A landscape with many peaks, sampled at points; each row gives a point and its height.
A climber steps from a point to the highest of its 5 nearest points, and stops where none of them is higher. Distance is the straight distance between rows; heights are no part of it.
K_771 h=295: [  5  32   1 -30  11   5  -2  23  16   2 -19 -19  -1  40 -19   3 -11   7
  13  10  17 -18  25  11  21  -8  -8 -36 -16  15   0   8   8  11   2  -7
  -7 -24  13 -35 -10   9  21  -1  29 -13]
K_542 h=546: [ 11  19 -16  29  13  24  -7  16 -36  17  -7  17  34  -1  36 -40 -20  72
   1  17   1  30  31 -38  25  13   4 -32  -1  13  33 -16 -28  26  40 -41
 -24  47 -16  10   7 -13 -49 -18  34 -24]
K_836 h=319: [-19 -14  15   9  -6 -11  -9   6  -4 -18 -23  13   6 -40  -6 -35  14 -10
   8  -1 -16  -2  -3  12   7 -20   6  17 -27 -41 -25  21 -23 -20 -10  50
  22   9 -20  11  31  38  12   4  11  29]
K_20 h=114: [ 16   5  24 -28 -24 -11  -9  22  23  -5 -41 -15  11  33 -27 -37   3  22
  -5  -5  -8 -23  -1  11  43  -9  -2 -50 -16  27 -12   5  -7 -12   1 -12
  21 -25   0 -24  -5  27  29  -2   0  10]
K_259 h=397: [ 18 -18  19 -23 -21 -30 -20   7  13 -26  -1  -2   4  14  -5 -20  17  36
   5  14 -18 -29 -21  22  52   4  -7 -17  23  68  30  17  27 -46  13  -8
  21  -7  13  21   8 -45 -14 -10  15  47]
K_716 h=557: [-14  18 -18 -38   3  -9  36  13  32  31   4   4 -23  36  23  25 -11  -8
  14  20  -3 -26   6   0  17 -17 -23 -33  -5  46  -6  -1  23   9  18 -47
   6 -26   9 -53  -9   2  17  49  27 -28]
K_642 h=364: [ 32  45 -37  10  24  11  -4 -10  -4  11 -19 -24 -22  36 -17 -21 -19 -42
  25   5  37  -7  16  -7 -20 -12 -10 -12 -33   4   7 -11  18  19   3 -17
 -19  -9  10 -38   7  20 -23   0  24 -54]
K_478 h=635: [-30  17 -16   3 -11  28  -2   5   1  17  -9  19 -10   0  21 -13 -11  50
 -11  45  12  24  20  -3  42  35   6 -26  23  37  28 -12  19   2  19 -45
  17  41 -23 -44 -20  15 -34   7  58 -12]
K_639 h=708: [  0  -7  -3  -5  26 -15  -5  -7 -29  -1  34  24 -16  -7   0   8   6 -39
  -2  12 -13  -4  -9 -29 -31  21  -5  46   6 -86 -32  -1  -3  27   8   6
 -66 -27 -22  18  51 -12 -29   7 -24 -18]
K_898 h=651: [-44  26  42  19 -18 -38 -14  10   0  15   5  13  -6 -25  -9 -12 -10 -18
   1 -14 -11 -24 -28   7  15 -10 -10  61  42 -31 -21   7 -20 -10 -26  19
   5  14 -14  14  43  47   0  11  12  45]
K_326 h=425: [  5 -21  21  27  -3  -6  12   0  -1  -8 -11 -23  16 -34  16 -22 -20 -26
  -8  -1 -20   5  -1  12 -10 -17  44  13 -29 -67 -24  21 -39 -15  16  28
  29   9 -15  21  34  44  18 -42  -4  15]
K_541 h=478: [-15 -10   9  18  25  22  15  11   3 -36 -17  -4  -2 -20 -23  50  61   1
 -26 -23  -9   2  33 -12 -15  -2  32  14   2   1  -5   2  -8  -3 -28  53
  24   4   0  16 -27 -17  10 -11 -13   5]
K_201 h=515: [ -3  29 -40 -21  -6 -26  -3   3  -9  16  -5   8  -3  42 -29  -3   3 -48
  39   2  -1 -19 -14 -13 -22   7 -36 -10 -39 -18   5  -8   3  21 -16  -8
 -32 -30  19 -43 -17  11 -17  28  -2 -14]
K_871 h=687: [-36 -18  30  12   6 -31  -3  11  13  23 -23  49  -2 -32  14  21   4   2
  -3   6 -24  11  -9   9 -32 -32   9  30  52 -41 -43  -5  -4  -1  -6  49
 -32 -21   8  22  73  41 -28  14 -10  34]
K_696 h=287: [ 47 -50   8  24 -14  18 -22  -4  23 -20 -12  -9   8 -33  11 -10 -14 -15
 -16 -13 -10  26   5  15 -17 -16  26 -13 -67 -26 -25  34 -43 -25 -11  21
  36  15 -20  21  29   9  33 -54   4  24]
K_246 h=375: [-16  25  10  -9 -14 -19 -20   0 -20  21  17 -49  -2   9   2 -26 -21 -36
  12 -11 -16 -29 -16  29 -17   3  -8  35  30 -32 -20   8 -12  29 -17  -1
 -38 -21  -7  -8  48  30 -10 -11 -17   7]
K_315 h=702: [ 37 -35  14  22 -41  16   3  -1  11   7   7 -21   2 -12   7  14 -34 -28
  -9 -13 -15  21   8   0   5 -20  36  -3 -36 -41 -13  18 -17   1  10  15
  27  12 -42  -2  22  15  31 -53   7  13]
K_706 h=214: [ 47 -34  -6  22   9   7 -53  -6  18  -8  -8 -18   5  -4  -2  13 -12  18
 -23 -16 -14  32   9  14 -11  -5  27 -45 -55  -3  -6   6 -17  -8   8   9
  19  40 -22  13 -19  -9  35 -53   9   1]
K_719 h=299: [ 13 -14   6  24   4   3  -5 -14  -1 -30  17   3  16   8  18  19  11  36
 -12   6 -11  42   6  26  11  32  23 -31  12   8  33 -16   9  -5   2 -12
 -27  31  14  78 -11 -32  -6 -41  -7  20]
K_244 h=451: [ -3 -25  19  19  13  -7 -24 -12  -3 -57 -14 -12 -14 -35 -16   6  51  47
 -13  10   7  -8 -34 -13   0 -18  -2 -17 -16  18  -1  13  17 -42 -33  41
  46  11  16  27  17 -24 -11 -18 -29  40]
K_88 h=639: [-10 -40  24  20  22   5  20  -1  -2 -12 -29  12  24 -41  10   5  28 -16
  -9  -4  -7  34  16  -7 -31  -6  49  28 -28 -24 -22  29 -26 -10  -9  50
  44  20 -15  29  30  18   2  -9 -21 -20]
K_707 h=605: [-15   7  -7   5  13 -24 -15 -10 -20 -18  19  16  -7 -32 -27  25   6 -32
 -11 -20  -2 -31   9 -43  12   3 -25  23   1  -6 -15   7 -22 -22 -29  49
  17 -31   3 -12  -5   8  22  42 -20  17]
K_46 h=25: [ 46   0  11  11 -29   8   0   9   0  -3  -2 -46   5  -4 -18 -14 -57 -43
  -6  -5  22  10  -5   4  -3 -29   6  -1 -19 -36 -18  15 -19  -7   7  18
  16   7 -23 -15   8  28  21 -33   6  -2]
K_22 h=448: [ -1  -6  46   2  -9 -31 -11   5   2 -26 -25  19  -9 -19 -37   8  35  16
 -12 -15   2 -40 -36 -26  33 -30 -17  -5   3  22 -13 -16   0 -39 -20  29
  62  16   5   4  -8   6  10  30 -13  47]
K_38 h=437: [ 27  35   7   2   1  26   6  11  23  -1 -34 -47   3  29   8 -14 -51  17
   2  -5  19   8  18  -7   1 -31   3 -13  -6   9 -16  -3  21   7 -17 -30
  -6   8  13 -35  14  35  17  23   5 -47]
K_203 h=547: [  0  22 -18   5  51  33  16  17   9   7   0  10 -22  13  26  15 -31  20
 -12  24  21  -5  18  15  -1  12  13 -34  -1  17  32   1  32  23  16 -22
 -13 -21  11 -28 -20   5  25   8  44 -25]
K_964 h=388: [-18  25   2  -2 -20 -14  -3 -12 -18   3  14  -1   5  19 -24 -16  -4 -27
  -2 -17   0 -40  18  15   7  17 -26  25  11 -24 -17   2 -15 -11 -22  19
 -22 -16  10 -29  -2  19  32   3 -17  -7]
K_793 h=638: [-22  13  15   8  16 -25 -13 -19  -7  29  23  32   9 -21 -35 -10 -16 -28
 -12 -23  13 -29 -11 -13   5 -14 -34  52  39 -20 -16  15  -1  -3 -14  29
 -21  -8   7 -13  12  10  17  14 -11  26]
K_371 h=633: [-26 -11   8  19   4 -18   6  -3 -13   8  14  25   4 -43  -5  13  29 -39
 -18 -16  16   4   9 -31 -19   7   6  38   7 -42 -12  20 -17   8   8  56
   2 -13 -17 -10  29  31  20  27 -15   4]
K_175 h=271: [ 12  16 -22  -1  -1  -1   4   4  -5  25   1 -30   0  46  -3 -33 -18 -60
  36   2  -1   1  -5  21 -35 -20 -27   1   5   8 -15 -11  20  29  15 -21
 -36   2   6  -8  37   5 -57 -12 -15 -53]
K_914 h=663: [-32  10 -22  -5  -6  25  25  -9   6   8  27  38 -21   2  27   1   0  12
  -5  32  13  -3   2   1  28 -16 -11  -9  20  53  29  -1  -6 -26  44 -49
  23   7 -10 -36 -47 -11  -3  27  43 -12]
K_841 h=371: [-18  49   6  -7 -42 -17  -3 -25  21  27  -3 -53  11  59 -20 -25 -10   4
  65   7  38 -23  29  10 -21 -12 -29  21 -11  22 -18  -2  11  47 -18 -20
 -27  -2   0 -37  -3  17  -8   5  -8 -11]
K_992 h=548: [  8   0 -10  23  15  13   2  -5 -20  19  25  16  38   0 -11 -16  10  58
  -3  22  14  72  15 -12  20  16   5  -6   1  33  66 -43  -7  30  15 -25
 -17  32   4  38 -24 -22 -38 -17  16 -21]
K_770 h=561: [ 14   6 -12 -38  -9 -24  27   0   0  33   9  19 -15  17 -32  17 -16 -13
  30  -8  18 -44 -35 -15  -2  -5 -59  11 -21  30 -28 -14 -15  10   5 -47
   2 -27  21 -21 -46  -6  17  55   2  10]
K_95 h=564: [ 30   6   4  34  24  18 -15  47  -6  17 -12  -2   4  -2  27 -26 -21  59
  -9  16   4  40  17 -17  30  13  22 -44  20  23  17 -11   3  44  21 -48
 -13  39 -26   4   4   7   8 -38  33 -21]
K_150 h=553: [  0 -23  -8  27  10  10 -25  15  12 -32 -22 -18  -1 -37   6   9  40   0
 -14 -14 -19  14   1  17 -18  -2  24 -10 -37 -27 -12   2 -22 -36 -19  38
  51  25 -28  29  13 -21  25 -22 -11   6]
K_755 h=682: [  2  32 -55 -20   1   0  13 -20 -39  -1  25   8  -8  21 -17 -12   2 -65
  28  -7  -5  19 -39 -20 -12  37 -35  22 -22 -48  -9 -38  16  34 -14 -31
 -32 -25 -17 -32  14  13 -42  -2 -17 -28]
K_124 h=636: [  4   4   2 -30 -17 -16  40  11  16  29  -6  29  -7  18  21  22 -18  22
   9  -6  -4 -45  -6  15  31 -14 -13 -22  40  71   1  -5 -12 -38  33 -14
  31 -15   6 -11 -45  13  30  27  10  -7]
K_699 h=675: [ -5 -53   4  18   3  -4  39  18   5  28 -12  20  -1 -37  16  47   9 -15
 -23 -15 -18  21   7   1 -33 -28  52  29  -9 -53 -21  14 -44 -14   2  12
  20 -23 -24  14  41   0   2  -3 -33  -9]
K_918 h=603: [  7  29   8  18  25  25  -2  16   7   2 -20   4   3   4  45 -28 -29  54
  -6  24   9  18  28  -2  33  18  17 -44  25  22  24 -10  12  -4  16 -52
 -20  26 -17  -3   5  21   7   9  22 -17]
K_927 h=297: [ 41 -10   8   1   6   9 -28   1  16 -22 -17 -11  15  12  -5 -15   5  51
 -16  -1  -8  13   8  24  11  17  17 -66 -15  19  24   7   7  -1  -3  10
  16   3   1  22  -9 -10   8 -31  15   8]
K_400 h=707: [-10   5 -10  -4 -15 -11 -12 -16 -11  40  26  -3  -6   9  12 -11   4 -28
  32 -27 -26 -13 -83 -11 -32  41 -54  32  17  19 -36 -31  15  40 -21 -58
 -24  23 -13 -26   1  -2 -29  36 -27   4]
K_989 h=363: [ 15 -30  -7   9   2  25  -6  -5  -6 -34   6  -7  19  -7 -16  -3  60  34
   4 -12  -8  41 -21  32 -26  17  35   6  -7   0  24   5  -8 -28 -12   2
  -8  31  43  91 -16 -46  -8 -25 -21   8]
K_525 h=394: [  9   7  46  -2  -2 -20 -18   0   3 -31 -20  -9  19  -8 -46   6   3  10
 -27  -7 -10 -25   9  -1  42  -1  14 -17  -3   4 -17   0  -9 -30 -33  42
  29   0   1  -3 -16  15  36   3 -13  32]
K_502 h=270: [ -6  18  38  -1 -13 -24  -9  17   1 -25 -12 -18  17  -8 -34 -50   4 -10
 -10  -6  -6  -7 -11   9   3   2 -15  11 -30 -24 -15  18 -13 -25  -4  23
  23   4  -9  -9  17  36  20 -14   2  34]
K_652 h=732: [-14   2  -4  22  -3 -12 -20  -1 -13  20  31  39 -17   7  16 -25  -2 -24
   6   0 -24 -21 -43   5 -11   9 -36  42  30 -42 -40  -4  23  15 -12 -19
 -49 -10 -19   3  41  -3 -15  -4 -14  28]
K_243 h=504: [ -9  14  11  -4  36  31  25  -5   4 -36  23   5   3   1 -12  46  31   5
 -27 -12   2  14  19  14  -3  33  27 -24  26  14  53  -9  17   9   8  -5
   0 -11  -7  35 -58 -26  14 -13  11   0]
K_415 h=131: [ 11 -23  12  -6 -43  19   9 -22 -19 -17  12  29   3   0   8  -8  15  27
 -17  15 -14  24 -20  -6  27  34  17  -7  44  25  41 -29  16  -8  16   1
  19  15  11  45 -26 -46 -19  -1   4  34]
K_476 h=305: [  0 -20  22  12  15  -2 -24   9  -1 -61  -5  -5 -16  -5 -16  10  38  40
 -31   8 -18  -2  -6   8  15  20  26 -23  17   9  10 -15   4 -35 -19   8
  22   9  -6  19  -6 -29   2  -6 -10  24]
K_881 h=307: [  6 -40  -5 -12 -36 -11  -4 -17 -17 -31  26  11   3  -5   0 -21  39  39
  -9  17 -11   4 -21 -14  25  21   4   4  24  35  47 -17   8 -16   2   7
   1  18  16  59  -2 -56 -15 -24  -2  44]
K_644 h=377: [ -5 -17   8   2   9  31  17   9  12 -30  16  14   8  -4  -1  11  18  21
 -32  10 -11  18  -3  11  26  42  35 -23  23  18  51  -3   7   0  11 -10
   7   4  14  47 -58 -30   6  -9  10  13]
K_666 h=426: [  9 -71  22  27  -5  19  -1  -5  12  -7   0  -1  19 -42   8  19  11 -14
  -5 -23 -40  20  -1   7 -24  -1  38  -1 -75 -20   1  10 -34 -56  -4  29
  32  36 -20  21  15 -16   7 -48   3   8]
K_501 h=588: [-37  12  -7 -46 -27 -14  12 -34  13  32  25 -13  19  37 -23 -22   0 -48
  54   5  -2 -28 -36   2 -19  32 -71  21  -5  22 -27 -32   2  22  -8 -31
 -26 -21  13 -38 -29   7 -26  21 -15 -17]
K_791 h=337: [-12 -39  10  38  24  17  24   0   0 -36 -18 -26  -8  -9 -29  28  55  36
 -15 -16  -5  26 -17   0 -35  34  52  11   6  12   9   0   6 -22 -16 -10
  28  34  19  66 -40 -34 -18 -20  -7  14]
K_462 h=243: [ 45  26  -3  11   7  25 -19  17  21   6 -28 -19   2  27   4 -14 -47   6
  -4  -6  33  27  18  -5   2 -19 -10 -64  -9 -11   5  -9   3  10  -8 -24
  11  -7  -1 -16   1  15  28 -33  19 -10]
K_50 h=79: [ 11  31  -5 -14 -15  -2  -8  14 -20  -2   5 -34   2  32 -14 -27 -32 -49
  26  -7  -8 -17  14  25 -17  -1  -1  25  10 -38 -17  -2  -3   0   1   8
 -14 -16  -1 -15   8  18   6  10  -8 -27]
K_810 h=383: [ -9 -40   9  29 -19   9  23 -18   3 -36  -9 -10 -32 -17   1  18  59  33
  -8  -5   5  -1 -33 -21   1  16  33  11  11  28  -3  -3  22 -24 -24   5
  32  28  32  61 -26 -40 -27   9 -14  31]
K_112 h=640: [-25  15 -10   7 -11  32 -17  25 -18  16 -30   1   7  -4  29 -22 -13  46
 -15  36 -14  17   5  -9  44  13  16  -5  16  38  18 -16 -13 -10  -4 -51
  -8  48 -21 -29 -13   0 -18  -2  41  -5]
K_459 h=457: [  1   4  -3  -7  -4  -9 -13   6   0  -9   7   5  -4  18 -31   9 -18  -9
  12 -21   4 -42  15  -4  32 -14 -21   6   8  -1 -11  -5   0 -23 -14  17
   5 -26  11 -42 -13  12  34  10  -9  -2]
K_431 h=769: [-13  28   8 -27 -42   2   9  12  60  11 -30 -23  -6  49   2 -10  -3  23
  17   7  21 -13  40   1  38 -15  -3 -12  -2  47 -10  11   6  13  -7 -34
   7  -5  -6 -41  13  28  13  34   2 -28]
K_555 h=606: [  0 -15 -29  -8  36   4   5  10  -5 -19   8   0  16 -20  -3  31  22 -39
  -5 -22  -9   3  42   0 -27 -17  32  34 -11 -36 -19  37 -31 -12  -6  50
   7  -3 -26   6   4   1  29  -5 -18 -31]
K_692 h=587: [-20  17   2  12   9  36  22   3   7   4   9   8  13   8  20  10  -7  28
 -13  10  -2  44  25  17  11  33  10 -38   9  20  65 -19  17  23  33 -22
  -2  11   2   8 -55 -15   1   0  28 -15]
K_33 h=539: [  3 -11  19   7  15 -14 -21  12  -4 -15 -10   6  -3 -20 -30   3  17 -20
 -16 -16  -6 -20   8 -21  13  11  15   5   3 -16 -10  19 -12 -16 -36  54
  32 -10  15  -8 -11  12  19  11   2  20]
K_582 h=441: [ 22 -37  -8   6  21  11 -32 -10   3 -50 -13 -17   7 -34  17  -8  14  44
   9  -7 -16  14  -6  22 -13   1   9 -26 -60  -8   8  16 -11 -32  -7  31
  13  33   9  50   8 -21  22 -42 -11  35]
K_837 h=362: [-14 -23  -2  -5  -5   5 -21 -11 -16 -11  21  -6  22   9  -8 -18  13  52
  -2   3   1  46 -19  13 -20  14  19  -1  -4  17  48  -6  -1  -4  19  -3
 -13  17  25  71   0 -54 -31 -27 -19  20]
K_351 h=551: [ -8  26  -3 -19 -23  -5   6  -7  41  12  -9 -11 -18  52 -11  -1  -7   1
  35  13  28 -21  24  -9  11 -33 -36  -4 -10  43 -17  14  13  20  -6 -25
 -14 -14   7 -41 -15  21  16  50  18 -26]
K_241 h=491: [  2  17 -10 -19  21   6 -18 -14 -12 -25   6  -3  -2  -8 -24  31   3 -21
  -7   0  16  -8  26  -9   2  -3   6   5 -33 -20  10   4   4 -11 -10  46
  -2 -23   4 -28 -26 -17  33   5 -10  -2]
K_925 h=699: [-16 -34  13  -1  18 -25  42   7  17  17 -17  34  17 -54  13  29  -4   0
  13  -8   2  23  24   6 -40 -22  33  40   9 -66 -49   7 -13  22 -12  51
 -13 -24  -7  19  49   7  -2  21 -45 -17]
K_361 h=320: [ 40  23 -38  -4  -1  21   1 -11 -16  15  14 -29 -19  25 -11  -9 -39 -64
  19 -12  12  20  10 -20 -38 -15  -1  -9 -30 -23  10  -7  18  32   3   1
 -25 -29   7 -33   0  18 -33 -20   4 -56]
K_85 h=483: [ 12  12   8 -12   5  10  -1  26  27   7 -30  -6   3  29  15 -14  -7  41
  -5  11  24  17  15   2  40  12  17 -45  16  26   8   5   7   2  12 -41
  -2   6 -22  -7   9  15  23   1  30 -13]
K_741 h=586: [  7  19 -14 -42 -19 -23  42  14  40  27 -20   2 -10  29  18  16 -10   1
  47  -5  15 -32  -5   6  29 -34 -16   2  14  55 -25  28 -22   9  26 -21
  22 -24 -12 -28 -40  -2  36  60  -4 -22]
K_151 h=676: [-15  26   4 -16  -8   6   2 -15 -15   9  17   6   4  13 -15 -13   5 -69
  17 -13 -26  -4 -76 -23 -21  54 -38   5  11 -14 -26 -32  22  31  -8 -58
 -25 -14 -18 -20  -2  11 -43  21 -33  -3]
K_758 h=467: [  8  10 -20 -36  15 -10   4   1  -8 -20   7   2 -17  21  -4  35   1 -23
  -3   0  -1 -47  10  -8  19   3 -23 -16 -12  10  12   3  18   7  -4 -10
   1 -29  26 -33 -46 -13  28  37   5   5]
K_897 h=653: [-38  31 -26  10   5  37  16  -2   4  11  17   8 -36  -3  49  -2  -9  47
  -4  40   0   6  10   5  38   4  -4  -9  18  38  26  -3  11  -8  29 -58
  -5  21   7 -51 -32 -14 -21  40  51 -12]
K_93 h=310: [ 15 -24  -6 -26  12  -7  -9 -36 -27 -18  10 -26   8  -5  27   1   6  48
  20  -5  12  32 -18  22 -45 -24  10   8 -18  28  40  18 -18 -21   9   8
 -28  50  42  75  23 -53   4 -37   0  20]
K_617 h=589: [ 14 -69  37  25 -21   7  53   2  22  19 -20  -8 -14 -30  33  21 -28 -22
 -13  -7  -8  32   5   2 -12 -34  50  27 -46 -47 -23  22 -64  -1  -2  14
  22  16 -10  14  47  12 -22 -40   1   4]
K_526 h=777: [-26   3  13   9 -14 -27 -16  11   8  40  29  20  -6   9  18 -23  12 -17
  20 -16 -33 -47 -46  18 -18  19 -55  59  33  14 -37   0  16  15 -26 -35
 -42   2 -16  -7  44   3   0  -6 -34  13]
K_745 h=413: [ 17  29 -32 -21  11 -23  12   2   2  17  -3  -5 -28  34  -5   7 -16 -31
   2  11  -5   5  -3 -37  -8   1 -31 -42 -57  -9   5  -3   4  50  -9 -24
 -15 -63  21 -32 -23   4   1  25   0 -21]
K_915 h=637: [-31  16 -24   9   7  40  23 -20 -17   6  32  31  21 -14  15  15   7  58
 -16  37  20  46  37 -19   6  22   9 -10  -3  36  56 -30  14  11  37 -39
  -6  28 -16 -22 -38   3 -31  21  38 -14]
K_287 h=706: [ -8  -1 -42 -24  -9   9  36  -1   3  18 -13  26   8 -25  35  18  -6  20
   2  14   0 -43   0  10  22 -14 -22  -6  50  73   9  -4   1 -25  54 -41
  45  -9   1 -18 -72   0  -7  27  14  -2]
K_457 h=308: [ 13  15 -30  13   0  16   5 -19 -10  32  -6 -35   3  27  -4 -25 -41 -52
  46  -7  23   9  18   8 -27 -39 -22  -1  -6  -2  12   8  10  31  28 -24
 -19   6  18 -28  34  20 -46 -13 -13 -63]
K_343 h=609: [-22   2 -21 -17  23   5  30  23  -2  -3  17  22 -26  -2  41  17  -3  33
 -30  30  16 -15  12   7  21  17   8 -45  -1  34  34  -1  46  18  40 -14
   4 -25  13 -45 -42 -11   8  21  53   9]
K_16 h=446: [ 33  25 -31  10  18  21  -4  21  14  -5   6 -15   4  13 -11  35 -15 -20
   0  -3   2  -6  42  -3 -14   4  10 -40 -32 -22   8  -4  -3  10   3  16
 -12 -39   5 -11 -32  -3  38 -15   3 -35]
K_439 h=574: [ 23  20 -22  -9  26   9  -1   2 -16  -7  25   4   6  -3  -1  24 -18 -65
 -26  -3  -6   6  14 -15 -15  -2  17  19 -29 -53  -8  -1  -7   6  12  21
 -30 -12  -4 -13  14  -6  13  -5 -15 -32]
K_508 h=475: [ 15 -33   5   9   0   7 -15   6 -20  26  13   2  37  13  19 -29 -19  56
  -2   6  23  68  12  10   9  -2   3 -27 -14  29  55 -19  22  23  31 -16
 -49  30  -4  54   8 -31 -11 -64  16  11]
K_997 h=447: [  0 -33   8  24 -12 -24  18 -27 -17 -19 -22  10 -30 -35   0  30  44  22
 -16  -8  25 -25 -29 -34  12 -10   9  -2  16  39  -3 -20  42 -17 -26  13
  58  22  32  34  -5 -16 -10  27 -17  41]
K_173 h=247: [ 33   9 -20  19 -17  33 -17 -19  20  22  11 -34   3  25  -4 -13 -65 -53
   7 -10  22   9  14  -1   5 -41  10 -18 -14 -31  -2  18   7  15  22  17
  25   1   6 -18   6  22   4 -31   9 -30]
K_798 h=662: [-45  -3   0   0   0 -44 -25 -12   1  35  16  73  -9 -37  -2   3   0 -21
 -15   4  22 -19  -4 -18 -16 -20 -26  71  54 -39 -28  10  -2   4 -15  34
 -33   2   8 -16  28  12  -5  31  -5  13]
K_185 h=484: [  9  36 -37 -32   2 -15  -2   3  26  29  -6  -7 -33  22  10  10  -3  -4
  19  23  15  -3  -2 -21   4   0 -33 -27 -34  18   6  -7   2  20 -17 -29
 -18 -46  20 -71  -9   4   3  42  36 -22]
K_57 h=647: [-47 -20   3  10  -9 -31  -1 -25  -4   8  -6  61   5 -50  -1  21  15 -12
 -16 -18  38   9 -11 -32 -19 -34 -17  41  39 -23 -21   7   2 -17 -13  72
  22  18  17  -9  35  48   6  31  -6  43]
K_469 h=607: [ -7 -19  14   7  12  13  14   8 -24   4   0  -8   4 -50  -7  17 -22 -40
 -23  -6  -8  23  27   6 -16 -14  31  44   2 -66 -30   5 -15 -11   1  32
   4 -10 -10  16  23  11  31   2 -26 -24]
K_204 h=601: [  0   5  15 -28 -13   4 -30  11   0  14  13 -32   7  31   7 -23  -6 -16
  27 -21 -46 -11 -47  18 -40  28 -59  22  31  47 -22 -11  23  50 -35 -28
 -43   3 -11  -8  40 -19 -30   9 -55  -8]
K_916 h=466: [ 21  -6   8  -4  -4   3 -23 -11  -1 -41   7  -4   3   0   7 -40  28  54
 -18  24   1   4 -22  13   8  19  27  -9  -8  18  44  25  -4 -25  11  10
 -10  14  20  70   4 -49 -28 -31 -17  32]
K_854 h=751: [ 25   4  13  -8  -2 -14 -41   9  -6   5  -7  -9  13  13  16 -44   5  72
  -2  22  -7  29   1  26  29   4   4 -24   2  39  43   2  12  -1  15 -15
 -15  -4 -20  33   4 -40 -19 -26  21  28]
K_80 h=188: [ 15  17   1  -2  -9  10   7   1 -23  23  24 -37 -12  17   6 -24 -35 -58
  24  -2 -14 -20   7  28 -17 -32  -4  20  30 -51 -31   0  14  12   4  -7
 -28  -8   9  10  48   6 -35 -34 -28 -27]
K_332 h=528: [  8   2 -10 -13 -11   9  29  -3 -24   4  16  33  -3 -25  26  19   1   8
  -9   4  -1 -29 -14   7  45  -7 -16 -25  48  35  21   5   6 -38  30 -13
  50  -9   1   8 -76 -35 -28   4  14 -13]
K_385 h=646: [-28  12  -6  -8 -32 -30 -17 -17   6  26  17  -4   9  38 -18 -21 -11 -17
  41 -15   6 -50 -22  11 -18  10 -49  44  26  21 -40 -21 -25   9 -21 -20
 -29 -12  -1 -30  -4   1   5  14 -23  -5]
K_835 h=481: [ -2 -14  34   5 -11 -17  -2 -11  -8 -36 -31  14   6 -42 -32  24  46   9
 -25  -9  10  -4  11 -46   7 -15  -8  14   5   3 -22  -1  22 -45 -17  64
  52  18   5  12  18  10   4  20   0  19]
K_303 h=703: [-12 -31 -13  10  32 -19   5  -4  -2  10   0  38  10 -38  10  26  18 -23
  -6  15   3  10  10 -15 -60  -1  19  48  21 -45 -38  13 -12   8   7  22
 -53 -31 -15  24  45  -1 -24  18 -34  -8]
K_522 h=277: [-11  19   2 -11 -30 -18 -10 -13  -9  26   6 -31   1  52  -7 -31  13 -31
  44  -9   3 -24 -12  20 -34  20 -42  29   4  19  -8  -6  13  41 -11 -12
 -39  13  -1 -39   7  14 -24  25 -28  -8]
K_352 h=433: [ -9  20  -1 -19  46  20  -5   9   1 -33  15   1 -14   2 -15  52   9  10
 -30  -2  -7 -16  22   9   9  23  12 -26 -17  -9  24  17  16   3   2  14
  -3 -28  23 -10 -50 -34  30   2  -6   5]
K_345 h=668: [-53  -4  50  21   2 -42  14   9  10  25 -49  11  -9 -34  14  -4  19  22
   1  17 -10 -13 -29   7 -16 -21  10  28  22 -58 -30 -10 -29  16 -20  18
  -1 -13 -18  23  66  56 -14  14  16  47]
K_23 h=405: [-18  -5  11  -9  36   3  16  -8  -9 -40  20  22 -14 -10   1  49  24   0
 -45   0 -20 -15  10   3  22  25  13 -21  24  13  10 -11  19  -5  -7  15
  31  -7  24   9 -50 -32  13  11   0  19]
K_429 h=250: [ 28   2 -16 -16 -15  11  -2  -5 -13   8  11 -39  11   7 -11  -8 -57 -47
   9 -33   4  -3  20   8  -9 -17  -6  23  -4 -70 -18  14  -2  -7  19  12
  -3 -26 -17 -10  24  34   9 -29  -6 -26]

Two climbers start at each pair of points below. Name the first point that both come to, or write never.
K_57, K_997: K_871
K_352, K_33: never
K_244, K_502: K_33
K_22, K_810: K_33
K_525, K_476: K_33
K_23, K_644: K_692
